A landscape with many valleys, sampled at points; each row gives a point and its height.
A ball rolls from a point to the lowest of its 2 nearest points, and stops where none of them is lower. Distance is the straight distance between rows; heights are no part of it.
k851 height 6.76: [  6   4  21   4 -11  27   2   1   8  -8   0   4   0  21   6   8  -6   1
   3  15  -2  10  -5  -5   3  -4   2  -5   1 -13 -12  -8  -2 -11 -10 -17
  -6  -2   7  11  -5  -1   4   5  -2   9]
k893 height 7.35: [-10   2  -5   7  12   3  19  -1   2  -6  -5  10 -17  10   2   3  -1  -8
  14  -7 -13  -1   7  -1   4   1   5   3  -7  -8   5   4   1   9 -16 -14
  -2  -6   0  -4  -9   6   7   1   0   4]
k825 height 6.52: [  8   2  15  -4  -7  23   1  -7  16   1   3  -5  -9  15   4   7  -7   6
   9  16   2   1  -3  -4   4   0  -9 -12  -7  -9  -4   3  -6 -11 -16  -4
  -8  11   0  13 -10  -7   2   0 -10  12]
k909 height 1.05: [ -3  -4   8   5  -2   6  -5  20  -4  -3   7  -6  12 -17 -11  -1   5 -10
  -8   2  10  20 -11  -1  18   3   5 -16  12  -9 -20   9  -7  -2  -4  19
   0  -6   4 -11  -9   6  12   5  -6   6]
k889 height 1.15: [ 14   7  -1   2   1  15   8  -6  -2 -18   1  15   2 -10  -1   0   9 -10
  17  -3 -16   5  -2  -4   0 -11  12   4   9  26  -8  -5   9  -4  11 -10
  12  -4   0  -8   2 -12  -6   3  10 -14]
k465 height 0.82: [ -2   5  -5 -17   5   0   3 -19  12   3  -4   6 -12   2  -9   6 -14  -8
  10  -5  -7   0  14  -2  -5  -8  -6  -4 -18   3  17   9 -11 -14  -3   3
  -2  -1  -1  -3  -9   5  12   0   7  19]
k409 height 1.22: [ -2 -14  21  -2  -4  -3  10  12   2   5  -3  -7   4 -11  -6  10   7   6
 -16   4  31   8   2 -10   1   3   1   4  10  -8   0 -10 -15  -5  -4   0
 -16   2   4   8   3   9   7   7  -1  -2]
k353 height 0.34: [  5  -3  15 -17  12  -5  -8  -6  -1   0  -2   8  17  -8  -2  17 -11  -4
   0  -3   7  10  -4   1 -10  -6  14   8  14   3 -14   4   0   7   1   7
   8   8   2 -14   2  -4   3   6  12   0]
k210 height 2.11: [ -8   7   0  -5  11   1 -13 -16   1  -8   2  -7 -16   5  -4  -4  -1 -21
   8  -4   5   5 -11  -2  21  -2  -8 -14   0   5   4  20  -3  -1  -9  12
  10  17  -8  -5   2  -5   7  -8  -7  16]
k386 height 1.49: [-11  -6  -8   1   8   2 -14  -5   7  -3  -3  -9 -14 -11  -2 -11   7 -19
  -5 -10  13   9 -11   5  30  -4 -14 -10   2  -1   2   8 -11  -3  -2  17
  -2  -2 -11   0   2  -2  12 -10  -7  16]
k115 height 5.50: [ -6   0  10   6  -2 -12   3   0  -3   7  -2   7   2   1  -6   2   0  -8
 -11   7  24   6  -4  -8 -10   4  11   5   3 -19   5  -4   2  -1  -4  -2
  -4   9  14  -9  11   3   4  -5   9  -3]
k605 height 0.26: [ -1  -1  -2 -13   6   0   7  -3  13   1  -1   6 -15  -9  -5   0  -6  -3
  -2  -9   0   0  10   1  10  -7  -9   1  -7  -1   5  10  -9  -8   0   5
   3  -3  -3  -8   0   2   6   0   2  17]
k733 height 6.31: [ -3  -1   6 -13   1 -12  -9   1   5   4   2   2   2 -10  -4   0   3 -12
  -7  -2  21  15 -18  -6   8  -2  -1   2   3  -1  -3   2  -5  -6  -5  12
   9  16   3 -16   5  -7   9   1   5  14]
k641 height 7.64: [  2   4   7 -22  -2 -15 -17 -16  -7   1   4  -5  15  14   6   7 -11   6
  11   2   0   3  -1  -3  -7 -11  -3  10  -3  -1   7  -6   1   0  -2  -1
   2  16  -4  -3   5 -11  -7  -2   0  12]
k322 height 5.89: [ -3   8 -14 -14  -2 -14 -15 -15   7   0  -8  13  -7   4  -1  -1 -13  -7
  -5  -1  10  -9  -3  14 -11   6 -14  -4 -14  -6  13  11   7   5 -12  -2
   0   6   6  -1   6   3  -8   1   7  11]
k722 height 8.25: [ -2   0 -13   6  -8 -16 -15   3  -6  17   0  -2  15   8  17  -5   1  11
  -4  -5  -3   5  -3  -5  -8  -2   5  17  -2   2   6 -17   1  -7   7   1
   2  -1  -4   4   6  -1   1  -5   0   2]
k263 height 1.43: [  6   1  23  12   7   0  18  -5  -9  -2  -1   2 -11   8  -7  -3  -1   3
  -1   8   0  -6   8  -3  -4  -3  20  10   6  -8   5   3   1  -1   9 -12
  -6   3   6   4  11  -4  -3  -8   5 -19]
k849 height 6.71: [ 10  12 -10   1  -8  -4  -9  -5 -12 -17  -4   7   1 -18 -10  -6   2 -14
   5  -3  18   7 -11  -6   3   5   6 -13  14  15  -9   6   6  -3   4  -4
  10   5  -5  -8  -1  -7  -1   4   1   1]
k441 height 8.86: [ -7   6  -9  -7  -4 -22 -30  -9  -6   5   3   0  10   3  -7 -21   2  -2
 -14  -1  -1  -1  -4  12  -5  -5 -16  -2   3   7  16   0   3  10  11  15
   2   4   3  -5  16  10 -17  -7   1  -1]
k966 height 2.34: [-11 -12  -4  19   0  -4  17  -4 -11  -3   7  -9  10  -3 -13  21   3  -4
   2  12   0   7  12   1 -16   8   2  -4   1  -8   0 -13  -4   7   5   8
  -2 -13  10   0   3  -2   4  -1   0 -10]
k100 height 2.03: [  4  -8   6  -2 -17   4 -12  11  21  10   9  -4  10   3   7   5   2   1
 -14   2   6  19   3  -5  -1  -5  -7   3   0 -15  -3 -11  -6 -19   3   6
  -1  -3  -1   8  13   0  -6  -2   3  14]
k985 height 6.99: [  8  10   8  -3  -9  10  10  -2  -2  -4   0   3  -5  20   6   3 -11   2
   4   2   0   1   9  -9   0   8   2   7  -2  -7  -5  -3  -1  -2  -4 -12
   6   3   1  -2   1   4  -2   6   0   4]
k940 height 5.47: [ -3   5   3  -9  10  -2 -15 -13  11  10  -3  10  -6  17   7   2 -12   1
  -2   0   6 -12 -11  10 -12   5  -3   6  -9 -23   3  12   5   9 -10   1
  -2  16   8   1  10   3  -7  -5   5  -5]
k403 height 6.10: [ -5   1   6   2  -8  -3  -2  15   3   8   7  -7  11  -9   9  -1  12  -1
 -10  -1  26  21 -23 -14   6   4  -1   4   4  -3  -6 -10  -3 -11  -2  18
  -2  10   4  -6   8  -2   9   1   0   2]
k460 height 1.48: [  1   7  -9 -11   4   0 -12 -16   0  -4  -7   6   2   4 -10   2 -11  -7
  15  -7 -17  -9  10   2  -5  -6   9  -6 -10   1  10  10   2  -6   0   3
  -2  -1   1   0 -14   2  12   3   4   9]
k35 height 2.76: [ -8   0  -4   6  -6  16   1   5  -2   2   7 -11  -9   9  10 -14   3   3
  -2   5  -1   4  -1   2  13   2 -16 -12   2  -9  -2  -3  -4   0  -3   2
  -9  -4  -4   5   0   3  -9 -10 -14   6]
k300 height 6.04: [  5   4  15  -9  17   0   0  -6   1   1  -9   6  -4   0  -5   3   0   9
   5   1  -4 -17  -8   2  -4  -3  15   0  -2   8  -1  13   4  -1  -1  -8
  -6  13   0   9  -7  -6   3   1  -1  -9]
k593 height 2.24: [  8  -4   0  -1 -14 -14 -21  11  -3  -1  -4   0   7 -20 -11 -10  -2  -2
 -12   6   9  -6 -13   0  10   3   3 -14   7  -4 -22   8   6  -7  -7   6
  11   1   8  -7 -15 -12   6  11  -1  15]
k683 height 8.08: [ -6   2 -11  -2  -1 -15 -15   2  -7   5   7  -6  23   0   5   2  -4   4
   1  -4  -8   5   5   5 -10  -4   0   9   5   4  -1  -9   8  10   7  12
   7  -4  -3  -7   4   1  -6  -3   2   2]
k897 height 7.59: [ -5   5  -2  10  14  18  12  -1  -2  -4   2   2 -15   8   5 -11   8  -3
   8  -3  -8  -2   3  -3   5  -3   3  -4   2   6  10   2  -6   7   6   2
  -6  -2   1   2   0   7  11  -5  -2  -9]
k404 height 7.86: [ 14  11  -4  -6 -17   7 -14   1  -5   8   8 -19   9   9   0  -6 -14  17
  -6  10 -10  -9  22  -1 -12   5 -12  -7  -7   1   0   4  -4  -5  17  14
   5   2   0   8  -4  10  -7   1  -7   3]
k518 height 0.93: [-10 -12   3   7   5   7  13  13   9   1   0   0   5 -14   2  24   5  -1
 -10   4  20  12  -3   0   0   5  -6   0   6  -5  -9 -12  -7  -2  -5   8
 -10 -13   0   5   2   2  12   4  -1   0]
k551 height 8.99: [  9   6 -16   8 -12 -10  20  -1 -15 -13  -2   3 -13   2  -1  -5  -5  -4
   4 -12   2  -5  20  -6   1   8  -1  13  -5   3   9   5   3  11   3 -14
  11  -9  -3  -7   4  12  -9   7   7 -10]
k594 height 5.02: [ -1  -6  16   5  17  19  12   3  10  -1   2   2   3   7   0   1  15   9
  -7  -1 -27  -6  -5   9 -11  -9  11  11   8  17  -4   1   9  10  11  -6
   5  -3  -4  -3  14  -3  -7   7  12 -36]
k904 height 3.99: [  9   2   8  -2  -4   8  10  12  -2  -5  -4  -2 -13 -10  -7   5 -10   7
 -15   9  15 -10  10   6  -3  22 -15 -18   3  -2 -16  20   2  11  -9  -9
   3   3   0   2  -7   6 -17   8  -7  -1]
k229 height 3.85: [-12 -10  -2  12   4   6  -4  13   8  14  -4   5 -11  -5   4 -21  17  -4
 -14  -5  -8   7 -15   1  13   1   4 -13   4 -10  -5   2  -6 -13   3   5
  -7  -4   4   0  -4   1   9  -8  -5  -4]
k811 height 8.46: [ -2   2  -3   3  -7  20   5   6  -4 -18   4  -3   8  12  13   2   0   1
  16  -5 -19 -12   6   8  15  -7 -12   6  -5  14   3  -9   9  21   5  -4
   4 -14 -22   8  -4   4 -17   5  -5  -2]
k483 height 5.84: [ -9  -2   0  -6  12  -9   1   1  16  23  -3  10 -17  12  12   1  -3  11
 -10   1  15 -11 -12   2  -7  10  -7  15 -14 -17   9   6  -4   4 -14   2
  -4  15  16  -3   5   6   4  -3   3  -6]
k588 height 6.27: [ -6   6  -9 -13  -5 -14 -30 -27  -4  -7 -13   5  -2  18  -6   0  -9 -10
  10  -3   2  -6  -5  12   2  -2 -10  -3  -3   1  20   3   7   0 -12  -6
  -5   9  -5   7   3   4  -6  -2  -3   5]
k831 height 1.57: [ 13   4 -14   5  -8  10  15  -4  -6 -21  -1   5  -2  -3  -5  -1  19 -16
  10 -10 -11   7   0  -3  -5   6   5  -5   8  22 -10   4  10   8  -1 -17
  18  -4   1 -15   4   6  -5  11   5 -20]
k233 height 4.78: [-15 -12   8   7  16  17  22  -2  -1  -8   3  -4  -3   7   1  14  14   7
   1   4 -20  -4   7  11  -3  -6 -11   4   5  16  12 -14  -6  19   6  -5
 -10 -13  -9   8   3   9  -9   1  -4 -18]
k713 height 6.66: [  5   0   3   4 -14   7 -13   8  -2   3  -5  -2   5  22   6  -2 -10   6
  -4   2 -14  -1  14  -1   4   4   9   4   3 -20  -8  -5   0  -2   4  -2
  -1  -9   2   3  -3  10   1   4  -1   4]
k760 height 7.12: [ 14   7  -5 -11 -17  -2   6 -11  -8  -4   8 -10  -3 -12 -13  -5  -6  -2
   1   6  16   3  15 -11  -3  -5 -16 -10  -8  13   8  -4 -10 -18   8  -5
  -1  -1  -7   6   2  -6  -5   3  -5  21]
k736 height 7.32: [  2   1  -8  -7 -10 -15  -3  -4  -8   6   6  -7   5 -17 -12  -5  -4   8
  -7   9   8  -4  14   4 -10  -2 -21 -11  -8   6  10  -4  -2  -5   6   4
  -7  -8   0   4   3  -2  -6  -2  -7  12]
k801 height 2.79: [ -7  14   0  -9  12   5 -12 -11   7 -12  -4   2  -7   8   2   0  -4 -12
  12  -9   0  -9 -12  11   6   3  -5 -16   1   2   3  25  14  13 -12   3
   7  15 -12  -4   0  -1  -9   0  -2   4]
k224 height 5.83: [  8   3  20  -8  14  -6  10 -14  -2   1  -1  -1 -10  -7 -19   2  -8   3
   2   8  -3 -12  10  -1 -11 -10   9  -7  -6   7  12  18  -6 -10   6  -3
 -10  10   3   9  -6  -1   2  -5   1   0]
k791 height 0.72: [ -5 -15  13 -13   2   8  10   0  12   1   4  -2 -16  -8 -15  -8   8  -9
  -8  -5  -2  16   9  -7  20 -14  -9   2   1  -1   3  -1 -22 -14   1   0
  -3  -2  -2  -8   0   4   4  -1  -1  17]
k101 height 2.69: [ -7 -10  -4   6   9  -9   4  -8 -12  -5   6 -10  18 -11 -16  13   5  -7
   1   1  -9   0  14   9 -19  -1   4  -4   4   0   2   3   3  20   7  12
   3  -6   8  -8   3   5   1  -1   5 -16]
k962 height 2.35: [ -6  -6   3   0  -5  14  -4   4  11   7  10  -9   2   6  12   7  -1   4
  -4  10   2  15   2   6   2  -4 -18  -3   2 -11  -2  -8  -5  -3  -3   3
  -8  -2  -9   8  11  -2 -14 -13 -10  13]
k981 height 1.63: [  3 -12   7  -3 -17 -12   2   9   0   9   3  -9   8  -2   1   4  -5  11
 -11   4  19   3  12  -5   1  -1  -7  10   0 -19   1 -14  -7  -4  -1  -4
  -9  -5   1   6   5   1  -4   2  -2  10]
k75 height 8.10: [-15  -5   0  -3   6 -26   2  -2  -4   7  13  -5   7 -12   5   0  -1   4
   6   7   0  -4  -7   5   1 -14  -8   6 -10 -11   3  -8  16   1 -12   1
  -2   3  -3  -9   9 -25 -13 -16  -5  13]
k598 height 1.07: [ -9 -21  11   1   3   6  -9  -2   4   1   2 -12  -5 -10 -12  -9  12 -14
 -11   0   3  16  -5  -1  26 -16  -3 -10   7  -5   0  -2 -17 -12   0   6
 -10  -4  -6   6  -2  -2   9  -8  -6  18]
k994 height 2.12: [ -4   9 -14   1   2  13   3  -1  -7 -21   4   2   1   1   0  -8  12 -15
  18 -11 -12   3  -2   3   9   1  -2 -14   9  13  -3   2  10  13  -7  -6
   8  -5  -8  -9  -3   5  -6   3  -5  -1]
k247 height 1.90: [  8  -3 -15  -1  -4 -18  13  -3  -6  -7  -4   4   9 -10   1  20  -6   0
  11  -7   5  -4   9   0  -8  11   5  10 -10   5  -7   0   0   9  -4  -1
  14  -8   5  -1  -8   0   9  13   7   2]
k861 height 6.13: [ -3   2 -10  12   0  -2  -1  10  -1  11   7   2   7  -7   6  -5  13  -3
   1   2  -5   9 -15 -11  -5   2  15  -1   2   7 -11 -13   7 -14   6   4
   4  -1   6  -4  -3 -12  11  -4   1  -3]
k297 height 1.08: [ 10  -3  18   2   5  -3   3  -8  -4  -1  -3   9  -1  -7  -5   0  -2  -2
   2  -2   2   3   3   0   3 -16  22  14  15  -2   2   5   1  -4  11  -9
  -5   0   1  -3  13  -9  -1  -8  12 -13]
k478 height 2.22: [  1  -2 -26   5  -4   0  -2   7   8   4  -5  15  -5  -9   6 -10   5  -1
   1 -12 -17   0   9  -2   5  -6   1   8  -8   3   3 -12   0 -14   9  -5
   2 -22  -3   2  -3   0  10   3   5   6]
k12 height 4.09: [ -8 -21  -1   7  13 -11   1  16  -1  18  -5   1  -6 -23  -3 -18  16  11
 -16 -11 -12  -3  -7   2   7  -6   9  -3   4   8   1   4  -9  -9  10   2
  -8  -9   0   6 -11   1   9  -4  -4 -11]
k145 height 7.63: [ -5   8  -5   9   2  10  18  -5   0  -4  -6   9 -13  22   9   4   3   1
  19   8 -14   3  -8  -8  -1   7   9  12  -7   7   1 -15   4   0 -14 -23
  -8   4   6   3 -13  -1   5  -1  -1  -3]
k313 height 7.85: [ -1   0   0   6   7   4  13  -7  -1  -8 -12  12  -8   6   9   4   7   1
  12  -1   0  -2  -4   0   5  -6   6  18   1   7   9 -19  -1   3   1 -20
 -16  -4  -7  14   2  -3  -2  -7   1  -4]
k221 height 7.36: [ 10   7   6 -10 -12  -5  -5 -17  -1  -3   5 -10  10  21   7  13 -17  -4
  18   1  13   8   5 -13  -6  -6   7   7 -10 -11  13   1  -7  -5  -3   2
  -4  17  -2   6  -3  -6   9  -2   6  15]
k628 height 3.27: [ -3   4   4  -3   9  -7 -14  -2   0 -13  -5   1   6  -7  -3   4  -6  -7
   2  -4   8  -7 -11  17  -1   4   0 -15  10  -7  -9  20  18  22 -14   0
   4   9  -7  -4   0  -6 -11   0   1   0]
k151 height 4.90: [ -7 -16   6  15  18  16  11   8   5  -3   0  -2  -1   6   7   8  12   7
  -9  -7 -26   0   5  11  -3  -6   6   9   9   9   7  -1  -7  17  15   4
  -3 -13  -7   5   7  11   3   3   5 -23]
k198 height 6.11: [-11  -5  -8  -3  14 -11  13  -2  11  16  -8   8 -20   2   9   3   3  13
   3  -2   9  -9  -9   0   1   6  -3  14 -13  -2  14  -7   0  -1 -14 -10
 -14   5   3   3  -2  -1   8  -6  -2  -6]
k895 height 7.87: [ -3   4   5 -10  -2 -20  -9  -4 -10   3   8  -5  14   4   2  -4 -10  11
   6   2  -7 -10   5   6  -3 -13  -6   6  -6  -3  10  -2  15   4   3   2
   2   3  -6  -3  10 -10 -17  -6  -1   3]
k867 height 0.76: [  7  -6  19 -11   3  -3   2  -8  -1  -4   2   4   8  -3  -5   8  -2  -7
   4  -4  12  20   0  -9   4 -16  15  13  17  -1  -2  -5 -10  -4   3  -4
   1   5  -3  -7  10  -5   5  -2   9   5]
k761 height 8.65: [ -8   0 -13   2  -8 -27 -25   9  -3  18   1 -12   8   2   9 -24   0  10
 -17  -7  -8  -4 -10  15   0  -1 -18   4  -1   5  13   1  -2   5   4  14
   2   1  -3   6   6   8 -16 -11  -8   2]
k426 height 8.62: [ 10   4  -7   1 -10  11   0   8  -4 -18   0  -7   4   5   5  -2  -9   4
   8  -9 -12  -9  17  10  10   1  -3   5   5   8  -2   6  10  17   8   0
   6 -13 -12  -1   3   7 -15   5   0  -9]
k344 height 5.36: [  1  -1  11  -5  10   0  18   2   5  11   0  10  -7  -8  -8   1   5  11
 -10   9  -4  -4  -3  -5 -15   8   2   6  -3   8 -12  -7   3  -8  -1 -17
   3   4  12  -8   2  -9  -9   4   3 -14]
k561 height 2.21: [  3   2 -11  -4  10  -4   7  -9  -3  -4  -4   1   6   4  -6  12  -1  -7
  14 -11 -17  -8  10  -3 -17   5  17   7  -9   6   3   8   1  10   1   3
   9  -1   9  -8 -12   8  20  11  11  -6]
k996 height 1.86: [ -4  -2  13  15   4   6  17  -8 -16  -4   4  -4   2  14 -13   5   1  -1
   4  14 -15   1  11  -4 -13   5  18  -1   7  -5  -2  -7  -3   3   5  -8
  -5  -4  14   0  -1   2   2  -1   1 -16]
k793 height 4.41: [-16 -20 -12  11  14   5   6  18   7   5   0  -9   1  -8   0   0  21   2
 -12  -9 -25  -4   5  16  -4  -5 -12 -11   2   7  13  -3   3  12   0  -1
 -10 -15 -11   4  -5  12  -8  -6  -9 -17]
k452 height 8.79: [ 16   4  -5   7 -15  11  16  -2 -10 -15  -2  -3  -5   8   0   5 -14   8
   4  -3 -13 -16  27   1  -1   7  -2  12  -8   4   6   2   0   6  16  -2
   6 -15  -5   3   2   1  -2   9   6  -9]
k112 height 8.42: [ -3  -5  -6  -1 -11 -29 -18   1 -15  14  -1  -9   6   1  11 -25   5  13
  -7  -8  -2  -1 -13  -3   8  -7  -1  11   0   5   5 -13  -4  -7   5  -3
   0   2  -5   6   2  -3  -5  -4  -6   4]
k964 height 3.48: [  0   0   3   3 -10   5  -7  17   6  10   1   8  -5  -1  -5 -20   7  -5
 -14  -5  -1  12 -12  -6  13   6   7  -5   6 -12 -14   4   1 -16   3   7
   7  -1  15 -19   1   3   6   3   4  -4]
k621 height 4.60: [-15  -6  -2   0  13   9   6   3   4   5   3  -5  -3   1  -7   0   7   8
  -4   4 -19 -11  17  11  -7  -3 -15  -9  -3   4  15  -4   2   9   3  -1
 -11  -6  -5   4   1   9 -13  -6  -7 -14]
k716 height 7.56: [  8  12 -15   1 -14 -13 -13   6 -10   2   4 -16  11 -11  -5 -11 -10  13
  -4   4  -5 -13  15   7  -6   5 -17 -15  -7   8   0   6   4   3   7  11
   3  -8  -3   9 -10   2  -3   4  -8   8]
k652 height 6.90: [ 15  11  -7   4 -15   5  10  -7 -12 -17   5   3  -2 -17  -9  -1  -5 -13
   7   1  16   8   8  -9   3  -1  -4  -9   5   9  -4   2   1  -8   6  -4
   9  -5  -9  -4   4  -6  -8  -1   1   6]
k836 height 6.75: [  3   7 -12   8   0 -12   6  -4 -18  -8   5  -8  14   3   1  17   0  -9
  25   4   9   8  -9 -15  -4   6  19   2   5  10  -9 -11   0   2  -5   5
   4   7   5   0 -15  -4  14   2  -3   3]
k315 height 0.77: [  5   2   2 -11   4   2  -9  -5  -2  -4   1  14  14 -10  -7   7   1  -7
   4  -1 -10  15  -4  -4 -12  -7  10   0  12  13 -18  -7   8  -6   3  -5
  13   0   2 -17   2 -14  -7   5   8  -6]
k746 height 2.67: [ -4   6  -4   1  -7  14  -9  -3  -6 -10  -2   2  -3   9  -1 -12   5  -4
   3   2  -5   2  -1   3   9   7  -8 -18  11   0  -5  -4   5   2  -6 -11
  -3  -2  -5   0  -1   2 -15  -2 -12   3]
k449 height 7.99: [  5  11  -4   2   0   6   2  -8  -2  -8 -13  12 -15  10  16 -11   8   0
   5  -8  20  -5 -13  -2  11   9   1   8   7   7   8  -3  -2   4   1 -17
  -6   4 -12  15  12   3  -4  -4  -2  -9]
k84 height 6.30: [ -1   2  -5   3   9   1  16   3  12   4 -11   8 -13  -5   5  17  -2   8
  -3   2  16 -13  -3   3 -11  14  -2   5 -11   1   1   0   2  -1  -6  -9
  -7  -1   4  10  -1  -8  11   4   5  -8]
k175 height 6.51: [  3   7  -3   1   0 -16   0   0  -7  -8   0  11   2 -20  -3   4   0 -17
   0  -5  26  15 -15  -6   3   3   6   1   6   6  -6  11   4   6  -5   6
  14   8  -2 -18   2  -4   5   2  10   6]
k850 height 5.18: [  0   5  11   0  14   7  21  -5   4   1   2   2  -5   9  -5   0   9  10
   0   6 -19 -13  -3  -1 -19   7   8   8  -5  14  -1  -3  10   2   6 -13
   5   7   8  -5   7  -8  -8   5   5 -28]
k109 height 6.38: [-13   0 -17  12   5 -11  -5   3 -15   8   8  -7  15   3  10  -3  14  -2
  15  -2  -7  11 -18  -9  -2   4  16   1   7   7  -8 -15   6   5  -3   8
   2   4   6  -7 -10  -4  12  -4  -4  -6]
k786 height 8.29: [  4   6   9   1  -2  23   8   0   6 -11   3   4 -11  10  14  -6  -3   6
   9   1 -11 -17   5   8  15 -10 -19   4 -12   1  10   1   6   6   6  -4
  -2  -5 -19  14   7  -3 -22  -6  -7  -2]
k358 height 4.25: [-14 -21 -17   7  20  -6   1  17  10  19  -5   3  -2 -16   6  -2  18   9
 -17 -17 -17  -1  -2  11  -4  -3  -4   2   0   8  12  -2  -6   1   3   3
  -9 -13  -3   5  -5   8   7  -4  -2 -11]
k527 height 1.30: [  6   6 -21  -2  -6   3  14   2   6  -5   0   9   3   0   9  16  -4  -3
  18  -8  -8  -2   5  -9  -2  10   5  10 -14   7 -11 -12   3  -8  -4  -2
  14 -11   5  -6 -12  -6  16  13   5   8]
k640 height 0.57: [ -1  -9  -4   9   7  11  14  16   4  -7   5   2   1 -19  -8  12   2 -10
  -5  -6   8  17   4   4  14   0   2  -7   6  -9 -13   8  -8   3  -1  16
  -1 -19   5  -8  -4   7  15   1  -2   0]
k520 height 2.88: [  4  -4  -9  -4 -13 -10 -15  12  -8   0  -7   7  -1 -14 -13 -23   5  -5
 -16  -3  -1   0  -9   1  11  12   1  -9   8   0 -15   6   3   0  -3  -2
  10   2  12 -21 -13   3  -3  10   3   3]
k604 height 1.58: [  2  -3   5   4 -13   1 -26  14   2   4  -3 -13  13  -6  -5  -3  -1  -1
 -13   3  11   9  -8  -2  11   4   2 -17  15  -9 -17   5  -7  -7  -2  17
   0  -1  -3   5 -12   7   8   7  -7  13]
k751 height 4.77: [  7   1  11  -4   3  -9  -6   4   1   8   1  -1   6  -7  -3  -4 -14   8
 -21  19  22 -17  -6   4 -15   5  -2  -8  -3 -11  -8  18   0   8  -3  12
   4  17  16   0   1  -2  -1   4   7  -3]
k433 height 2.57: [  4   0 -18  25  -4   4  -4   5   3   3   0   8   1   3  13  -9   3  -1
   3  -6 -23  -5   5  -3  -5  -9  12   9 -13   1  13  -8   4 -13  16   1
   3 -13  -5  11   3  -3   9  -7   7   0]
k552 height 7.07: [  5  11  -7   3  -6   1   0 -13  -8  -8   3 -12  13  11   7  20 -14  -9
  26   7  12   7  -1 -13  -7  -4  12   0  -3   4   6 -10  -2  -3  -3   9
  -5   9  -3   5 -11  -7  19  -3   2  12]
k569 height 5.87: [ -4  -4   3   9  -4 -15   3  17  -7   9   6  -4  18 -13   2   6   7   0
  -7   6  17  10 -16 -12  -4   7  13   5   4  -4 -15 -12   2  -3  -3  14
   5   3  16  -9  -4  -4  11   5   2  -4]
k80 height 1.84: [  7  -2  -9   0 -12   6  11  14  16   7  -1  10   1   0  13   4  -2   7
   2  -5 -14   1   9  -9   3  -2   2  17 -13  -1  -9 -20  -1 -21   5  -2
   8 -18   2  -1  -4  -4  11  10   7   9]
k346 height 8.14: [  9  10   5  -7   0  12   0  -9   1 -13  -8  12 -10   7   5 -12   3   1
   8  -8  -1 -15  -2   3  14  -5  -7   2   0  10  14   6   2   1   6 -11
  -1   1 -17  12   8   2 -12  -2  -4  -6]
k189 height 5.88: [  1   1   5   4 -14  -6  -5   3   3   4  -3  -4  -4  10  -1  -4  -2  -5
   1  -1  18   0  -1 -14   6   2  12   1   0 -21   8  -3  -5 -13  -6   4
  -5   7  12   3  -2   8  16   3   2   7]
k413 height 5.13: [ -2   0   9  -3   4   3 -12   2   9  14   0  -1   4   7   4   4  -9   8
 -16  10  10  -4  -6   8 -15   9  -4   1   0 -18 -14   1   5   4  -2   3
  -1  10   9   0  12   0 -11  -1   2  -9]
k870 height 4.38: [  6   0  14   1   1  -1  -4   6  -4   4  -3 -10  -5  -5  -4  -2 -10  16
 -15  14  16 -22   3   7  -6  14  -8 -18  -1 -12  -8  21   0  11  -6   2
  -2  11   6   9  -7   2  -5   2  -8  -2]
k536 height 5.59: [  2   6  13  -5  15  -5  17 -11   4  12  -2   7 -19  -3 -20  -2   2   5
 -10  14   5  -7   3  -4 -24   3   1  -5  -7   8   7   6  -2  -9   1 -14
  -7  18  14   1  -1   3 -10  -4   3 -13]
k274 height 8.09: [  4   7  -5  -2  -8  13  -5   5  -1   5  10 -18  10  13  14  -1  -8  16
   1   7 -20  -3  15   0  -5   0 -14   4  -8   9   2  -5   1   0  14  11
   5  -2 -12   6   4   5 -15  -5  -9   3]
k328 height 6.26: [ 12  -1  25  -9   8  15   4  -7  11  -3  -8   6 -12   8   7   3  -4   8
   7   3  -7 -12  -8   0  15  -7   4   3  -6  -5  -5  14  -4  -4  -7 -10
  -6   9  -8  15  -6 -13   2  -1  -6   8]
k164 height 3.64: [  1  -4  10  -6   9  11  -3   9   0 -12  -5  -5   0 -13  -6   6  -1   2
  -6  -1   8  -2  -2  18   5  13  -8 -18  17   3 -19  23   5  22 -12  -1
  -1   0  -7  -1  -5   7 -10   6  -7  -2]
k443 height 6.28: [  2   1 -10   5 -17   0 -22   2  11  13   0  -7   2  22  13  -2  -8   4
   1   0   2   1   1  -5   2   3   2   5  -7 -25   9  -4  -5 -10  -2  12
  -4   0   4  10  -3  12  14  -1  -1   7]

For each start below, name the point where the ball stops.
k328 => k640
k233 => k640
k761 => k569
k441 => k569
k198 => k605
k588 => k605
k452 => k893
k101 => k353
k35 => k640
k164 => k605
k551 => k893
k404 => k569
